Each row is a point on a tangle of strands that fork, close into loops and nearly touch. The rows are in no order.
In the rows, zero is written as 128.
Two points are linked if the straight distance between their rows is under 195. Some points are linked to none.
K616: [166  99 165 104 151 131 167  98  92 138 151 153 103 154 134  69 144  73
 146 133 122 173 159 156  76 171  80 151 137 149  92 108 202 149 128 107
 137  88  92 152 152 101 116  99  82 150 195 191 132 172 142 148  93  92
  91 179 127 147 102 115 151  93  87 163 159  84 139 134 103 128 137 150
 140 123 119 105]
K674: [ 95 100 129 113 129 162 130 150 108 135 145 126 152 140 160 103  81 101
 148 123 112 162 162 112 106  75 104  91 131 146 139  92 149 130  83 114
 119  87  96 160 131 121 121 122 123  99 126 146 149 128 109 151 180 188
  89 104 142 135 170  92 189 140 142 137 164 156  98 114 139 105 125  76
  69 185 123 115]
K877: [142 136  58  92 110 117 149 168 147  69  82 128  93 118 135 121 146  99
 126 165 151 109 105 174 147 108 197 157  84 105 151 107 108 123 133 107
 146 146 147 178 101  97 156  84 161 117  64 131 144  92 168 149 154 147
 201 182 149  80  97 111 139 146 130 120 122 114 197  90 138 136 170 177
  89 192 120 143]
K490: [162 166 154 142 188 144 155  81 127 148 139 204 111 156 130  92 197 146
 133  71 158 163 143 135  67 179 108 184 103  77 129 120 165 139 152 132
 115 141 197 179 189 100 119 126 120 173 165 147  64 145 162 153 122  97
 109  68 119 113  97 170 162  45  82 157 111  92 154  94 148 122 121 141
 143  89 133 158]
K208: [114 134 105 144 122 119 143 103 180 155 151 181 130 129 152 175 136 136
 112  90 134 111  74  89 145  85 144 131 101 122 153 160  76 100 175 155
  90 187 177 149 123 189 132 146 162 117  80  80  90  66 114  90 175 153
 158  37 167 117 106 156 130 127 135 114 137 132 169 160 159 134 123 147
 134 105 111 129]
K901: [ 94 156 127 155 116 149 127  96 157 163 161 159 144 135 160 192 111 125
  84 101 158 126 107 107 125 117 105 107 123 127 150 146  67  98 170 153
 120 149 153 173 104 131 188 119 189 113  83 131 113  95 115 104 158 137
 112  80 145  93  97 170 132 131  94  77 137 127 141 164 154 163  97 142
 126 173 104 100]
K70: [180 163 161 148 178 117 128  96 109 157 125 167 115 143  93  86 201 175
 123 111 148 133 148 146  77 221 121 184 130  79 110 129 155 155 143 133
 138 150 191 140 157  89 126 129  98 193 187 137  70 160 163 152  76  81
 114 123 118 136 101 175 103  58  83 155  82  91 132  99 138 134 127 132
 171  70 155 142]
K423: [117  99 154 100  58 134 115 122 110 143 143 107 165 113 124 130  68 127
 137 118  99 122 115  75 140  85 101  99 143 158 147 121 158 101 105 129
 129 136  98  73 134 200  62 167 100 113 141  89 146 128  72 128 138 165
  63  80 123 167 119  67 141 123 190 149 123 167 123 179 107 122 108 117
 144 110 127 136]
K627: [145 148 137 146 130 138 167  87 121 109 122 123 170 145 108 163 131 159
 131 114 105 117  77  82 140 117 151 138 134 143 150 143 161 133  94 113
  98 140 127  98 150 173  76 135 125 125 149  98  96 113 116 115 126 119
  94 112 133 162  74 141 149  63 173 153 138 114 119 130 121  89 134 147
 184 101 124 173]
K563: [136 144 112 157 129 147 155 128 116  97 111  96 147 143 113 169 131 144
 127 144 101 116  75  99 139 121 180 133 138 144 140 148 148 140  85 113
  88 126  90 106 125 152  97 105 123 102 128  96 117 110 125 108 131 114
 133 167 121 146  95 152 132 104 179 134 167 123 120 104 125  79 150 140
 155 132 105 148]
K754: [130 135  84 169 168 145 125 165 112  88 104  76 133 145 128 121 165 165
 133 147 105 148 158 134 128 100 197 117 117 101 138 129 140 165  75 115
 128 103 106 139 134  88 119 108 125  97 126 130 113 118 143 123 140 118
 155 168 123 131 201 146 149 113 151 141 172 149 101  31 146  71 136  66
  77 147 126 157]
K140: [ 94 130 124 114 127 118  71 137 162 169 125 142 154  93 140 133 105 129
 123 101 175 116 154 153 140 113  84 134 109 103 141 101  76 118 173 138
 136 144 184 149 101 117 166 150 159 144  62 129 138 132 116 139 167 165
 123  66 135  93 162 109 118 168 106  92  68 146 125 141 148 190 104 111
  82 141 165 108]
K406: [146 131 129 102  89 125 127 127 117 107 118  92 127 125  94 113 109 138
 144 130 127 130 151 117 144 109 143 117 135 128 142 100 163  92 124 131
 181 132 142  89 153 125  93 151 130 124 139 112 132 144 100 149  98 138
 102 127 102 144 118  75 137 115 128 141 113 116 163 142 102 138 121 125
 149 140 143 165]
K790: [131 138 108 155 158 123 108 170 121 106 113  83 119 132 119  97 162 164
 132 136 126 154 188 149 110 108 162 111 118  91 120 116 141 149  98 135
 174 107 131 134 143  76 135 133 121 115 121 135 123 135 136 144 109 113
 151 149 127 132 204 126 129 135 131 141 145 141 101  65 139 103 124  54
  85 133 128 158]
K278: [139  94 100 114 144 129 133 158 115 113 151 128 117 137 143  41 137 150
 161 115  97 160 168  97 101  79 147 116 109 121 110 101 166 141  76 137
 135 128 116 128 190 159  68 161  88 104 156 107 129 137 119 163 162 160
 127  96 142 174 196  92 163 114 156 214 172 153 114  83 149  47 136  53
  91 114 118 183]
K963: [118  94 157 126 100 147 129 133  67 114 120  77 147 131 128 116  80 115
 148 152  93 145 147 103 112 123 128 114 161 181 124 117 184 138  64  97
 136  67  57  82 148 132  78 122  83 110 178 141 150 150 105 135  84 130
  60 180 104 168 141  83 148 130 167 157 145 130  93 132  87  95 132 116
 128 155 117 120]
K15: [134 100 102 101 185 137 144 158 130 104 109 168 112 139 132 127 145  90
 141 149 147 110  73 170 158 165 155 171 123 123 122 141 108 180 122  96
  55 138 129 150 102 117 143  84  99 124 138 150 146 114 191 143 190 149
 197 167 140 121 127 159 141 144 137 132 136 129 110  54 141 104 176 158
 132 114 131 115]
K649: [118 157 104 169 171 127 111 134 159 150 131 155 125 128 142 153 163 164
 110 104 152 137 121 134 124 117 139 132  93  83 135 144  74 141 164 145
 112 158 181 168 131 110 165 139 151 125  70 116 105  99 143 115 146 122
 161  77 148  99 161 175 115 139 124 103 124 137 123  88 165 138 119 102
 109 127 129 138]
K539: [117 170 105 155 133 153 166  83 147 101 109 147 161 137 138 214 122 128
  99 128 119  95  19  83 154 137 178 136 136 160 162 174  95 119 120 102
  76 145 118 128 113 166 132  81 156 111 131  99 106  95 145 103 147 113
 145 146 138 106  42 195 132  93 163  82 141 111 139 138 156 112 138 196
 197 133  98 131]
K249: [166 133  93 174 139  85 137 171 146 126 118 131  83 130 100 100 199 154
 121 149 101 135 132 145 107 146 171 118 124  96  76 157 116 164 132 155
 129 147 123 144 121 116 150 137 127 108 105 111 135 122 154 112  97  74
 195 155 139 141 161 160  59 167 127 145 167 111 141 104 132  95 148  99
 103 113  86 132]
K671: [116 153 119 166 178 145 102 112 158 168 154 170 143 136 166 148 158 175
 114  69 159 156 153 124 108  94 110 137  74  78 159 118  88 120 152 154
 118 153 207 178 154 122 143 151 145 128  87 114  72 102 135 113 156 145
 136  28 152 106 175 175 160  78 124 121 123 136 123  83 175 129  99  84
  96 103 145 144]
K991: [130 137 149 108 127 110 122 110 139 143 115 135 135 109  94 155 120 117
 110 153 143  77  86 133 162 180  94 152 163 139 115 149 108 138 163 128
 124 144 126  73  91 152 143 127 118 154 143 131 143 139 125 123 111 108
 136 151 120 132  88 139  75 147 123  85  80 132 117 167 116 162 116 177
 189  88 163 111]
K763: [153 129 124  94  53 102 134 135 138 116 125 114 106 114  96 112 101 133
 136 140 107 118 105  96 145  87 152 101 131 139 132 116 148  73 154 149
 168 173 144  90 149 168  97 165 148 117 117  81 134 117  83 129 106 137
 140  95 117 145  81  72  97 142 129 143 123 124 195 192 112 133 128 146
 145 133 121 163]
K636: [ 96 147 113 166 122 130 141 106 170 178 162 188 131 140 165 185 124 127
  92  96 136 121  71  87 136 103 121  98 118 135 153 164  54 105 172 155
  88 173 148 179 106 167 170 126 184 102  80 104 106  76 128  80 169 132
 144  57 174 106  97 180 120 143 112  92 152 125 154 175 160 141 117 149
 134 140  81 102]
K372: [112 103 169 133 130 135 120 128  77 127 123  82 137 133 130 101  98 112
 141 148 100 150 186 147 109 151 106 124 166 160 112 119 175 141  78 114
 153  56  73  98 139 105 108 119  83 141 197 170 145 159 121 131  83 124
  66 183 104 151 167 100 150 121 128 144 132 140  74 122  96 121 117  97
 136 135 138 111]
K934: [117  79 111  82  94 107 134 179 126 122 134 114  94 105 136  95  96  76
 140 169 112 107 128 150 132 116 118 105 136 159  88 120 108 133 140 119
 146 113  90 135  83 131 155 103 142 103  95 140 196 138 125 134 133 139
 164 172 138 134 141  82  80 217 127 120 147 117 149 165 104 133 156 144
  75 187 103  79]
K885: [149 152 104 139 138 111  93 161 116  82  97  49  97 126  98  91 175 179
 140 146 130 129 196 162 136 130 187 124 121  79 118 116 145 136  96 128
 206 120 147 104 142  59 120 128 119 135 127 126 123 147 136 147  61 113
 149 179 117 128 197 108 110 128 133 138 107 125 129  77 121 127 128  85
  96 128 144 161]
K18: [141 127 135  65 100 120 142 107 132 131 128 145 119 115 125 115 112  86
 130 124 174 128 125 153 118 153  95 163 114 128 120  86 151 100 182 116
 153 124 150 155 113 110 142 111 150 157 119 160 130 139 130 164 129 137
 110 154 101  96  68  80 148 130  79 124  87  85 182 162 114 190 127 201
 129 168 144 108]
K290: [121 122 160 129 165 179 166  79 112 129 149 163 145 160 155 172 126  93
 117 133 136 141  90 128 123 163 115 137 136 163 140 145 142 152 119  86
  80  92  93 162 122 124 142  61 126 135 173 174 123 139 148 124 135 105
  90 173 129 109  75 162 178  82 112 105 166  99 111 108 128 127 135 189
 164 154 114  90]
K516: [130 139 102 132 132 123  82 175 109  57  71  30 108 112  85 114 141 179
 154 162 122  91 183 158 182 103 196 118 126 103 134 115 145 132  83 115
 200 115 123  66 135  81 114 133 128 130 115 111 153 143 118 136  74 138
 146 175 102 125 196 101 113 148 153 119  85 153 119  86 113 127 134  97
 106 129 168 170]
K865: [115 103 153 153 151 130 104 147 112 139 133 105 156 120 137  94 110 148
 129 129 107 146 179 118 119 115 103 117 139 131 114 127 129 154  90 139
 123 116  96  89 149 153  94 167  77 129 166 128 138 142 112 134 143 140
 118 112 128 180 206 119 137 131 158 170 140 192  62  98 128  93 115  50
 124  71 151 159]
K613: [115 101 144 114 201 136 132 156 125 151 137 190 120 144 158 137 138  86
 120 134 142 129  80 174 151 184 111 144 137 123 122 151  94 186 133  95
  54 122 111 173  98 115 160  90  90 137 136 172 155 137 181 144 179 145
 178 155 133 110 135 171 125 153 114 110 133 138  83  67 142 128 166 152
 139 103 130  95]
K62: [139 105 111 112 125 124 131 150 109 128 154 131 106 146 148  34 127 129
 153 107 112 186 202 108  80  77 129  94 115 110 117  85 172 123  83 142
 170 107 117 156 186 116  87 148 108  94 151 132 128 152 122 163 147 150
 117  96 143 158 194  90 170 122 129 191 180 131 136 101 139  76 117  54
  73 157 107 158]
K409: [148 117 132 121 145 129 147 129 116 142 159 164 107 149 145  59 144 105
 149 102 125 194 185 139  68 114 101 122 123 112 112  96 178 126 121 138
 149 109 124 186 170  94 120 133 116 112 149 158 112 147 135 156 138 134
 110 110 139 136 152 116 169 111 102 174 169 116 143 117 130 108 114  82
  97 151 108 138]
K266: [145 110  74  77 155 125 148 160 136  61  93 150 104 128 133 124 149  78
 146 163 156  96  88 184 159 147 182 183 102 110 130 122 118 160 122  94
  90 141 137 168 101  95 141  79 116 125 103 147 150 108 197 151 176 154
 199 197 151 103 104 135 158 139 146 133 120 117 146  63 138 118 183 188
 113 151 133 124]
K411: [136 140 131 128 137 129 127  84 152 126 142 151 152 123 125 162 142 164
 131  93 129  93  89  86 168  99 130 161 104 121 165 144 123 102 158 140
  95 183 196  87 150 204  82 171 127 142 115  69  84  88 107 101 144 160
 135  40 137 146 104 139 143  58 156 137  99 142 129 147 138 119 120 140
 184  40 162 159]
K753: [120 117 124  65 101 135 146 119 129 100 111 123 129 111 130 156  89  78
 133 148 161 105  96 153 155 138 116 158 121 154 132 111 134 106 161  97
 123 122 118 122  92 135 138  92 141 137 123 145 143 121 134 151 159 150
 125 176 109 101  76  98 156 147 115 104 103 110 159 156 110 168 148 207
 140 167 146 107]
K251: [135 139 106 122 135 143 167 126 139  91 106 127 130 134 120 177 126 114
 126 141 119 107  45 108 154 131 176 144 125 149 140 151 121 123 120 109
  89 140 114 126 111 152 119  93 132 112 120 108 125  96 150 118 153 120
 164 156 133 125  76 153 140 120 156 116 154 121 147 121 132 110 162 180
 162 144 106 131]
K462: [130 107 127 138 154 142  94 154 103 109 125  87 153 122 139  83 122 182
 143 109 114 142 178 109 137  77 129 125 113 122 126 102 144 134  79 130
 143 129 132  89 172 150  63 168  79 118 160  97 121 140 106 144 145 161
 116  95 123 179 208 109 171  99 165 179 134 183  81  80 135  81 124  42
 114  74 169 192]
K807: [142 138  99 138 124 114 142 111 179 121 142 154 122 118 136 160 152 166
 133  96 123  97  85  89 159  70 162 154  89 118 156 152  93  87 177 158
 101 200 200 122 153 195 102 169 146 118  74  55  83  54 110  92 159 169
 177  21 145 125 107 138 122  94 151 143 118 141 175 148 153 122 138 142
 136  61 140 159]
K515: [125 174  98 206 169 148 111 139 152 133 124 131 130 137 136 177 183 168
  92 126 135 135 114 135 129 130 172 116 107  95 141 164  82 156 140 144
 112 134 149 164 121  90 180 117 162 114  86 118  93 106 147  95 126  96
 168 120 136  92 160 207 108 122 120  80 146 129 109  69 166 117 117  94
 117 136 107 132]
K272: [117 167 133 140 110 161 169  67 143 125 146 157 167 149 145 208 110 127
  91 115 144 108  57  75 137 135 130 123 132 156 158 158 111 101 147 113
 102 143 134 136 128 167 139  98 164 132 136 119 106 100 119 109 144 118
  90 109 140 106  40 170 157  81 133  89 136 114 149 163 139 134 116 200
 192 144 104 125]
K605: [141 149 143 113 136 138 158  83 129 108 121 136 174 132 108 167 132 161
 141 104 123  92  65  79 168 108 136 152 115 132 165 137 160 120 121 108
  84 164 164  82 153 205  65 150 120 146 154  77  99 102 120 120 148 154
 102  87 126 151  62 131 155  49 169 157  96 125 117 144 120 106 133 160
 205  57 159 172]
K983: [129 108 161 124 190 141 140 133 108 162 144 171 111 156 151 121 154  86
 110 140 149 143 118 181 115 206  92 152 137 118 115 134 119 177 138  98
  87 100 109 179 110  88 163  84  91 156 148 198 131 155 180 149 131 120
 149 173 127 102 115 167 124 128  84 108 126 115  94  83 135 152 157 163
 135 123 129  77]
K799: [130  93 153  99  72 139 142 128  91 131 136 108 153 134 131 118  75 117
 146 133  89 136 104  71 118 104 120 109 149 167 134 116 179 117  84 115
 119 120  78  84 145 178  57 144  90 105 159 106 149 134  92 141 118 143
  66 124 117 184 113  74 143 130 186 172 154 141 119 163 100  92 129 128
 142 141  97 140]
K713: [105 128 145 118  98  98 130 105 139 160 117 131 141 107 101 171  94 108
  97 158 113  78  68 113 160 167  78 120 190 185 116 173  82 127 155 129
 119 128  97  67  81 169 138 130 133 134 131 125 161 134 104  99 108 104
 132 149 129 124  83 155  61 166 149  60 108 139 108 203 116 156 103 181
 191 103 133  88]
K233: [126 153 129 168 146 141 112 124  81  81  76  19 128 150 111 164 144 153
 138 170  97 100 171 150 147 135 191 127 146 133 149 139 156 140  59 101
 173  76  90  86 123  58 128 100 121 145 160 143 112 151 132 110  41 110
  84 221 110 124 161 129 135  82 138 114 111 118  97  76 118 115 135 115
 116 162 150 134]
K83: [125 137 101 173 164 145 127 157 119  95 103  88 134 142 116 154 149 145
 126 158  98 121 100 130 150 124 192 121 137 124 128 151 117 167  84 114
  90 120  87 119 109 114 126 101 123 102 121 123 131 112 139  99 137 113
 168 180 121 138 161 168 116 134 163 117 171 148 101  56 144  76 150 103
 108 139 118 133]
K285: [132 118 135 122 150 126 133 130 129 145 136 148 106 131 146 132 153  91
 111 144 152 131 138 181 109 187 103 152 121 108 113 130 114 157 159 106
 116 108 121 180 100  79 178  89 123 151 114 180 133 146 172 144 111 108
 144 186 123  92 108 142 114 145  85  95 113  96 132 109 134 181 142 174
 122 158 123  74]
K203: [140 152 159 129 178 172 148  82 126 138 138 175 147 155 136 127 144 136
 126  76 158 155 145 118 102 121  92 163 100  99 153 114 168 125 137 123
 113 127 178 161 175 114 108 126 124 157 159 145  84 140 137 146 155 139
  81  67 132 112 123 157 200  44 107 142 125 125 135  99 139 120 104 128
 143 107 150 161]
K652: [133 155 110 149 179 156 124 110 147 126 119 155 140 140 149 134 166 161
 129  81 166 148 142 131 112  95 135 172  68  79 173  92 136 124 140 133
 128 140 213 171 173 104 120 127 143 135 106 122  72 102 148 143 166 147
 132  61 136  96 142 160 196  56 118 126 110 127 138  59 162 118 119 113
 108 121 159 179]
K99: [128 106 150 136 165 160 159 118  95 129 140 147 137 173 144 139 134 107
 127 141 107 156 106 133 108 159 122 137 153 156 116 137 161 173  88  89
  69  87  69 146 127 129 117  84  94 122 179 169 131 142 144 119 137 104
 113 177 127 146 112 158 158 101 134 145 188 117  92  87 123  99 148 142
 140 124 116  99]
K31: [103 151 142 138 132 192 171  57 123 107 140 148 175 147 165 205  92 111
 112 116 154 124  71  95 128 138 130 126 127 171 172 149 138 110 121  85
  88 104 108 151 122 142 145  69 154 128 153 146 107 126 121 122 141 114
  57 147 124  89  44 163 198  69 134  91 150 109 126 134 138 128 116 204
 174 181 113 112]
K351: [116 150 136 120 141 127  87 119 153 156 125 140 151  97 116 131 128 145
 116 100 186 122 152 149 121 145  81 159 110  80 138 105 100 118 177 137
 137 148 192 135 126 101 146 143 142 163  94 138 110 141 137 152 138 135
 116  83 110  87 132 136 123 131  93  95  58 133 130 127 155 188 106 135
 120 132 163 128]
K218: [131 118 104  48  92 128 136 149 117  59  83  95 120 105  97 143  92 100
 141 172 140  84  99 154 182 107 171 142 110 142 137 104 136 102 127 100
 135 137 110  97 111 142 123 101 140 124 112 107 163 122 120 151 148 169
 161 195 110 107  83  83 135 158 147 122  91 133 172 152 112 144 165 196
 124 170 152 136]
K152: [ 81 113 155 120  75 128  86 110 148 172 155 125 155 101 136 132  64 115
 122  98 132 133 167 115 130 106  56  85 151 155 123 117 108  83 141 156
 145 119 124 110  96 152 140 174 143 132 128 126 154 139  81 115 150 174
  69  60 130 132 153  87 132 158 111 112 101 150 117 212 118 171  83  97
 108 129 139  90]
K809: [146 173 117 196 136 125 103 128 102  80 105  44 137 146  92 132 174 227
 129 126  97 136 177 114 132 102 199 105 126 122 164 118 154 110  63 140
 204 114 157  72 178  96  82 150 131 120 151  86  79 152 121 116  52  84
 101 146 107 147 151 146 128  57 152 151 131 111 121  82 110  83 107  60
 143 111 137 215]
K767: [ 94  99 161 122  79 130 103 110 137 173 148 122 164 103 132 140  66 123
 122 107 114 122 143  89 145  99  65  89 150 154 140 140 119 104 127 148
 132 140 113  91 106 187  98 172 124 127 130 104 142 124  69 105 148 166
  84  66 134 154 153  90 130 139 159 123 118 171 113 196 117 142  96 102
 134  97 143 113]
K170: [128 101 132 107 117 107 135 150 138 154 144 143 122 118 122 102 111  93
 126 134 123 126 127 136 117 132  91 117 137 135  93 131 110 127 158 141
 120 138 117 133 105 139 146 140 129 121 110 135 161 131 124 131 141 128
 142 125 141 140 139 106 100 188 112 126 136 130 132 156 113 145 131 126
 112 137 122 102]
K922: [171 146  68  96 103 115 173 145 139  79 104 125  65 143 146 107 176 103
 136 153 144 140 122 164 107 130 191 157  71  97 132  99 140 114 146 112
 169 144 144 198 130  86 147  86 155 129  84 142 119 105 172 146 100 107
 170 194 143 102  77  97 144 115 102 137 140  69 218 107 124 149 171 185
  91 199 100 141]
K109: [129 160 138  90 100 122 113  97 147 141 126 146 139  99 109 124 123 121
 122 105 188 117 144 145 115 160  85 172 119 101 142  91 135  93 194 130
 160 145 187 135 131 100 144 134 148 175 114 152 112 146 131 167 123 131
 105 114  87  90  76 104 133 116  78 117  53 102 179 164 136 205 109 180
 140 152 160 123]
K460: [ 87  93 153 128  97 113 131 126 138 190 148 158 140 113 137 163  74  93
 105 132 106 104  73  92 145 136  61  82 172 181 108 174  72 129 143 142
  87 138  79 111  82 190 148 139 134 107 127 127 169 123 111  88 148 115
 132 115 151 145 119 148  75 189 145  90 152 150  97 213 116 140 111 144
 141 112 102  72]
K355: [172 157 144 168 164  93 113 117 128 161 137 150 108 131  96  94 194 183
 119 121 131 146 142 151  87 195 138 154 134  86 100 151 131 160 145 153
 134 152 167 122 146 108 136 157 103 167 156 121  83 145 148 130  83  71
 143 117 123 150 134 170  76  96 101 153 106 108 110 101 137 122 123  96
 157  58 133 143]
K410: [181 119 154  89 136 120 164 115 105 135 148 169  86 154 133  30 157  95
 162 105 122 198 173 143  60 149  99 150 124 109  89 100 208 125 145 130
 160 112 130 170 181  92 104 126  97 140 186 165 113 168 141 164 104  91
 102 133 126 151 115 103 147  98  89 190 158  79 171 135 119 114 137 123
 124 129 109 139]
K21: [151 108 105  91 122 115 158 134 126  98 132 133  81 136 151 123 147  76
 131 160 144 137 122 172 112 161 138 162  93 127 111 110 134 146 154 104
 142 120 112 187 100  90 156  75 136 135 104 167 142 132 174 140 108 111
 164 217 148 105  91 116 131 140  99 114 142  79 178 114 119 169 164 195
 102 177 105  89]
K997: [ 92  95 161 104 130 113 122 128 145 199 162 189 144 119 152 139  91  74
 109 104 138 125 107 129 133 137  45 106 146 144 106 149  68 115 172 136
  80 144 112 154  82 164 166 147 126 127 116 151 161 133 122 113 176 149
 124  85 159 133 140 121  96 191 104 107 128 143 109 191 126 171 121 141
 121 117 125  69]
K578: [115  93 173 129 130 119 113 135  92 150 138 102 126 119 136  86 106  90
 128 142 106 149 198 166  95 177  74 116 163 151  88 116 149 146 112 128
 150  53  78 113 121  90 145 126  88 142 175 190 162 167 128 131  85 117
 102 178 113 138 170 104 113 164  96 128 118 129  86 143  98 150 121  92
 122 126 131  72]
K919: [121 103  89  73  88 116 125 173 132  81  92  86  93 101 124 119  92  90
 141 185 124  86 117 167 161 100 162 120 122 150 116 112 112 122 128 108
 164 116  93 121  87 125 154  96 165 112  78 121 192 126 120 133 128 157
 185 189 127 104 134  81  96 209 141 103 117 130 168 152 119 147 161 170
  75 193 123 103]
K892: [107 119 140 186  85  98  94 147 132 162 153 110 112 112 136 124 113 138
 130 141 106 147 180 111  94 121 108  58 159 146 115 145  94 120 116 186
 157 111 102 117 114 120 165 173 154 112 119 118 156 135  99  94  91  82
 122 124 131 139 176 139  64 201 136 128 160 154  86 187 102 114  93  51
 109 127  82 100]
K908: [102 107 167 158 153 134 127 127 119 169 152 147 159 141 143 131 101 118
 110 128 111 149 135 117 119 149  87 108 156 140 111 154 120 167 103 133
  88 109  78 118 127 158 124 148  89 126 168 147 138 136 113 112 146 126
 118 120 131 155 167 147 126 133 145 141 161 170  59 118 127 109 114  84
 145  88 133 107]
K376: [108 142 129 140 122 143  95 148  96  78  84  19 134 115 110 150 108 151
 140 163 108  96 177 148 165 123 174 120 150 146 147 129 153 121  70 110
 183  72  93  62 119  74 126 108 127 136 139 142 139 148 115 120  65 132
  93 197  87 115 189 103 136 131 146  94  83 142  95 100 116 134 129 108
 122 155 158 133]
K116: [159 131 129  76 100  87 128 136 146 113 109 137 123  92  81 110 123 133
 141 130 127  80  89 110 180 106 137 148 128 125 119 134 138  95 175 148
 124 194 165  69 138 186  97 180 134 144 119  75 134 109 104 133 131 146
 162  92 119 147  72  92  92 136 141 140  80 145 169 179 116 131 139 163
 164  67 171 166]
K95: [101  94 165 158 105 108 107 145 106 159 147 105 115 109 137 101 101 101
 130 150  99 155 199 141  88 157  82  83 164 158  91 132 120 135 109 152
 147  71  71 113 115 102 164 145 116 126 152 163 171 151 113 108  82 102
 112 162 119 139 188 119  89 198 115 129 137 147  66 166  95 128 110  61
 110 124 105  74]
K5: [100 118 129 165  28  84  73 150 144 157 149 104  82 100 136 106  98 138
 143 137 116 131 183 101 119  92 118  42 164 156 114 121  86  82 133 192
 184 130 114 112 106 132 173 179 194 102  96  92 174 144  80  97  88 104
 120  81 131 130 151  99  34 235 118 122 141 143 128 240  98 142  93  69
  86 146  73 101]
K536: [171 143 120 152 161 100 148 135 137 147 138 169  99 142 110  93 193 154
 126 121 121 153 120 140  94 169 143 149 122  94  88 145 132 168 145 150
 109 144 146 156 148 117 136 141 108 136 131 134  94 121 163 132 117  87
 164 126 131 150 130 159 104 120  98 160 146  99 135  93 135 108 144 112
 132  93 109 133]
K656: [134 147 118 106  83 130  96 138 128  83 106  66 121 119  98 121 123 163
 140 121 137 133 189 139 145  88 163 103 117 108 163  85 147  70 117 136
 229 116 159 100 162  82 123 147 152 125 112 121 122 147 111 158  89 145
 104 117  86 104 141  69 149 113 112 120  85 108 169 130 113 163 108 117
 113 168 151 173]
K443: [109 125 127 104  94  95  67 143 169 155 129 132 134  78 116 110  93 143
 136 106 154  96 145 142 168  99  83 123 125 122 115 122  84  95 184 153
 146 175 173  99 102 153 139 184 156 148  83  99 155 136  87 131 150 158
 141  57 130 113 148  85  83 192 120 110  70 165 145 185 139 190 103 120
 101  97 176 121]
K456: [141 148 154  87 116 108 119 105 137 126 102 135 150 102  84 142 123 127
 127 135 151  70  89 130 179 146 104 162 142 127 132 128 137 115 167 129
 129 165 157  53 119 158 112 153 118 163 144 109 130 131 118 136 128 140
 131 134 111 135  68 117 107 111 126 117  56 128 135 173 109 159 121 180
 201  74 184 149]
K676: [141 160  75 203 139 127 129 170 155 120 109 118 101 136 125 161 191 160
 104 143 105 135 112 134 125 116 192 101 118 100 112 163  88 159 131 155
 122 138 115 169 111  98 181 106 165  87  70 106 130 105 154  87 118  72
 196 150 135 107 163 186  75 163 133 107 180 128 133  93 145 100 136  96
  89 152  75 125]
K271: [126 106 133 145 164 148 161 126 116 145 151 160 152 162 145 130 131 122
 137 121  95 157  93 108 104 143 120 129 140 144 114 146 150 175  80 111
  47 112  73 138 140 165  98 120  83 113 164 146 124 125 138 117 173 126
 134 118 137 162 136 161 161 115 141 167 190 143  87  83 136  71 145 114
 140  98 113 123]
K588: [ 89 112 138 132  25 109  77 128 138 170 161 108 113 101 138 117  60 113
 135 123 119 137 171 108 125 106  80  54 168 176 112 112 103  73 135 177
 169 108 115 107  99 136 156 168 172 112 108 119 169 140  77 103 105 134
  87  84 125 134 134  82  84 207  94 110 120 129 131 248 102 166  85  93
  95 160  98  85]

A piece is two or more points that can be reached from each other along the links. Count, over all rows, the pieces, the separate loops (a circle has one, a figure eight two, a Y none), the forks (points with three links) and the tips (points with one).
pieces | 5
loops | 3
forks | 1
tips | 5

A fork is a point with three links, a tip a point with one. Leave the first point through the second and follow the links. Name the first fork or tip that comes.
K656; K406 | K443
K409; K62 | K563
K934; K170 | K656
K627; K605 | K901

How many points has the smallest loop of links through each point below? Write none if it is on no loop.
K922 | 8
K70 | 11
K152 | 11
K406 | none

Name the points in between on the shortest way along the links from the first point to the second, in order.
K790; K62 | K754 > K83 > K563 > K251 > K539 > K272 > K31 > K290 > K99 > K271 > K908 > K865 > K462 > K278
K919; K656 | K934 > K170 > K997 > K460 > K713 > K991 > K456 > K116 > K763 > K406
K901; K31 | K636 > K208 > K807 > K411 > K605 > K627 > K563 > K251 > K539 > K272
K443; K919 | K140 > K351 > K109 > K18 > K753 > K218
